Points on a hilly landscape, in no order, each with its height.
A climber steps from a point to whichever of its 4 nearest points has the largest rise for the distance, and stops where none of them is higher. Distance is the straight distance between rows; heights are no part of it.
k805 (h 5.81): [ 47 -29  60 -16  29  25  -6 -31]
k678 (h 3.28): [11 17  0 28  9 31 34 54]
k196 (h 4.52): [-15 -39  13 -24   8 -14 -33 -24]
k67 (h 4.76): [ 13  30 -15  39 -26  -7  12 -49]
k244 (h 4.39): [ 10   6   7   3 -15 -13 -14 -65]
k863 (h 6.85): [ 30 -21  36  -1  22  16 -11 -25]
k627 (h 4.30): [-18   7 -46   6 -18 -27 -10 -28]
k171 (h 5.70): [ 37   1  30  31   5  24  14 -31]
k938 (h 2.05): [16 30 -3 34 -9  9 13 -1]
k302 (h 4.20): [ -3 -26   7  -6  15   8  -2  17]
k267 (h 3.68): [ 19 -11  10  16  32  29  22  36]
k788 (h 4.83): [-14 -57  35 -39  27  -4 -17  -1]
k185 (h 2.57): [-15  64 -43  -4 -36   2  23  76]
k764 (h 3.44): [-14  30 -26   9 -13  10  15  62]
k571 (h 5.15): [  0 -23  10  -4  42  30  20  79]
k742 (h 3.92): [ -8 -20   2  -1   3  -7 -18  -9]
k123 (h 5.44): [ 67 -20  65   0  20  27  10 -49]
k765 (h 4.79): [-10 -55  33 -48  12  -4 -37 -21]
k496 (h 3.10): [ -9  12 -21  20  -4   4   7  14]
k367 (h 3.77): [ -7   1  -9  14   6 -11  -9 -10]
k382 (h 3.98): [-31  40 -57  17 -12 -13  11   2]
k235 (h 3.97): [-24 -42   2 -15  22  -5  -6  35]
k604 (h 4.91): [  9 -48  49 -41  27   0 -19 -17]
k209 (h 3.93): [ 35 -40  42  -4  46  40  21  26]
k973 (h 4.75): [ 19 -24  56 -25   0   0 -19 -62]
k980 (h 4.53): [-11 -41  56 -67   5 -22 -45 -46]
k368 (h 1.56): [  3  33 -19  26  -9  13  33  41]
k591 (h 6.76): [  3 -45  29 -12  52  24   8  38]
k574 (h 1.99): [ -7  50 -39  18 -32  -4  24  22]
k207 (h 4.82): [ 22 -20  85 -61   7  -5 -32 -70]
k998 (h 6.62): [-36  22 -48  -7 -19  -6  12  57]
k854 (h 5.43): [-40  -6 -32   0  -5 -17  -6  34]
k348 (h 2.02): [12  6 -5 30  1 15 24 11]
k266 (h 5.23): [ 31 -32  73 -43  18   6 -22 -46]
k902 (h 1.47): [  6  55 -24  39 -30  11  29  20]
k978 (h 4.25): [-15  31 -37  17 -22 -31 -20 -70]
k663 (h 5.06): [ 20  -5  14  21  -1  -2  -8 -42]
k629 (h 5.03): [ 26 -30  22  10  21  24  10   9]
k109 (h 4.99): [-25   3 -31   2 -10 -17  -5 -12]
k418 (h 3.63): [ -1 -16  23 -21 -10 -32 -32 -67]
k797 (h 2.35): [ -8  28 -11  17 -16  23  25  70]
k216 (h 3.84): [ -4  17 -31  13 -16 -14   3 -23]
k16 (h 6.31): [-32   2 -34   4  -8 -21 -10  16]
k512 (h 6.19): [ -2  12 -15   4  15  20  23  76]
k874 (h 0.27): [  3  62 -32  13 -42  18  36  79]
k609 (h 5.16): [-45  26 -63  -5 -11 -32  -9  32]
k94 (h 4.56): [-30 -53  -2 -35  17 -23 -39  -3]
k962 (h 5.87): [ 24  20   7  30 -10   0   5 -54]
k112 (h 4.68): [ -7  11 -28  10 -20 -36  -8 -55]
k743 (h 6.35): [  3  22 -24  19 -31 -23  -8 -50]
k164 (h 5.01): [-35  64 -71  -7 -37 -20   9  54]

Call two points neighbours if one is among the 4 nearest of the other. Go from one point of each pair to the other, from neighbour to neighbour, staying as high as possible. Name the lowest point that can't be avoided.
k863, k16 => k627
k863, k743 => k67
k863, k962 => k171
k998, k16 => k854
k512, k591 => k571

For each start below, name the point where the climber stops.
k742 => k16
k938 => k16
k368 => k998
k604 => k863
k267 => k863
k902 => k16
k367 => k16
